Points, in no order, along strands that fork, close into loops and pass close to each other.
Two points are linked if the straight distance between their rows is under 32.
difiz: [  3 -17 -20  27   0  -8   8  22 -14   1  32  17 -44  12   4  14]
dis: [ -8 -44  11  -2  -7  -5 -10 -19 -21  -7 -11 -20  16   9 -10 -12]
lodeg: [  7 -24   8  23  11  29 -35   4  -5   6  -6 -21  -4  -7 -25  -3]
Kele: [ -6  -1  14  -9  -4 -17  19 -33  -7  -8  -8  -2  22   3   2 -14]
gisom: [  6  31  -6  29  15  -2   9  -1  -2 -29  30  25 -31   4  -1 -11]
nuku: [  5  29 -12   5  17  15   6  -1   4 -21  20   6  -9   8  -4 -20]
Kupi: [  9 -15  15  41   3  13 -31   6  -2  14  -3  -4 -15 -15 -12  15]
liv: [ 10  39 -14   8   1   1   2   4  21 -12  13  20 -14  -2   9   1]
fazul: [ -3 -11  -1 -20  -3  -4  12 -13 -11  -7   1 -10  15   9   5 -12]
ziko: [ -9 -47  11  -2  -1   7 -17  -7 -22   4 -12 -26  15   7 -17 -10]
gep: [  8  31  -9  20  14   7   4  -3   5 -27  24  16 -21   4  -2 -13]
Zovu: [-18  10  13   6  14 -12  36 -24 -20  -9   3  -2  14  17 -11 -28]
Tupe: [ -5   8   4 -35  -8 -15  25  -8   6   9 -15   5  19  -7  13   3]
mosat: [ -3 -23   2 -23 -10   9 -21  15   3  13 -19 -18  17  -4   0  12]
tele: [  3  24 -12  -6  16  14  10   0   2 -14  15   0  -1   8  -2 -19]
zinut: [ 13   3  -7   9 -11   4 -28  14  26   1  -5   5 -10  -9   6  19]
fegi: [  6  39 -20 -23   1   6   6  12  28   4  -1  15  -1  -9   9   4]
viful: [ -3 -16   9 -28 -16 -15   6 -14  -1   0 -18  -6  22  -3  11   3]
Vef: [  8  -2  -4   0  -8  13 -34  18  23   6 -14  -6   0 -10   1  16]
Nurib: [ -4 -40   8   5   8  22 -26   0 -18   7 -10 -29   8   2 -26 -11]
reb: [  6  49 -17  -4   4   3   7   9  27  -3   7  18  -7  -4   8   3]
bula: [  9 -21  17  45   6   7 -20   5 -13  16   6   2 -25 -15 -13  15]
sesis: [  9  22 -16  19  -8 -19   5   8  10  -6  20  30 -26   0  18  16]
Zigib: [-18  28   2  -3  20   0  36   3 -11  -3   9  -2   8  20  -7 -22]
labu: [ -6 -29   8 -24 -15  -4 -13   4  -4   7 -23 -17  20  -2   4  11]
fone: [  4  -9 -19  25  -5 -14   4  20  -8  -2  30  22 -40   8  11  16]
zibu: [ 14   9  -9  17 -13  -8 -18   9  22  -4   4  17 -19  -6  12  18]
kepu: [  4 -25  15  44   7   5 -10   8 -26  27  12   2 -29 -16 -12  19]
Zel: [-21  27  14  -2  14 -12  44   0  -6   1  -3   1  15  21  -6 -14]
Vak: [  5  -6 -11 -20  -5  12 -11   8  10  -2  -4 -11   7   3   5   0]
Gutu: [ -2   9  -5 -41  -6  -9  20   1  10  10 -13   4  15  -8  14   4]
vire: [  4  25 -19 -32  -2   5   4  13  27   5  -6   9   3 -10  12   4]
Kiza: [  2  15 -13 -41  -6   2   9  11  18   8  -9   5   8  -8  12   5]
Rik: [ -2 -24  12  37  13  10  -9   8 -37  35  19   0 -29 -25 -11  21]
duko: [  6   6 -19  20  -9 -20   6  14  -1  -3  27  27 -33   6  17  18]
Sodo: [  4   0 -13 -26  -9  10 -15  12  18   2  -8  -6   8  -4  10   7]
nabe: [ 10 -15  12  33   6  22 -35   6  -1  10  -7 -12  -8 -13 -16   8]
daf: [ -6 -15  16  -3  -9 -16   8 -38 -11 -13 -11  -6  23   2  -1 -18]
Dap: [-16  23  18  -2   6 -17  41 -14  -4   2  -9   1  20  13  -3 -12]
nituf: [-16  18  22   8   7 -17  35 -27  -7  -6  -8  -1  20  12  -8 -20]
Rirep: [ -5 -24   9 -26 -16  -9  -5  -5  -2   2 -19 -12  20  -1   7   6]
Gemil: [ 11  29 -13  16  -5 -12   0   6  16 -10  17  27 -21  -2  15  10]
kina: [ -1  -7  -7 -24  -3   3   4  -4  -3  -5   0  -9  12   7   6  -8]
pubim: [ -5 -35  15  -3 -11 -14  -4 -29 -16 -12 -12 -12  20   7  -4 -13]
vor: [  1 -30   8  16  13  29 -31   2 -11   7  -9 -26   1  -3 -29  -8]
dere: [ -7  18  -7 -13  14   6  24  -5  -8  -7  11  -3   8  13  -1 -21]
sep: [  1 -11  -2 -11  -6  17 -31  20  13  12 -18 -16  11  -8  -3  15]
duget: [ -2  -2  13 -28 -13 -20  16 -18   4   1 -20   1  21  -7  13   3]

A tip is a point with one link. Name the tips that can be reached along the links from each point below, in the order of the rows.
Zel: gisom, Zovu
duget: difiz, zibu
pubim: Kele, Rik
kina: fazul, Sodo

A piece is two or more points that can be reached from each other along the links. Count, over all rows, the pieces, the separate loops (a circle has one, a figure eight two, a Y none), the forks (points with three links) and the tips (points with one).
pieces: 4
loops: 0
forks: 0
tips: 8

Name the points in between on the shortest way along the links from the first point to the second, in order.
Dap, gisom: Zel Zigib dere tele nuku gep
liv, Gutu: reb fegi vire Kiza
mosat, zinut: sep Vef
Kupi, Rik: bula kepu
Rirep, Gutu: viful duget Tupe
difiz, Gemil: fone duko sesis
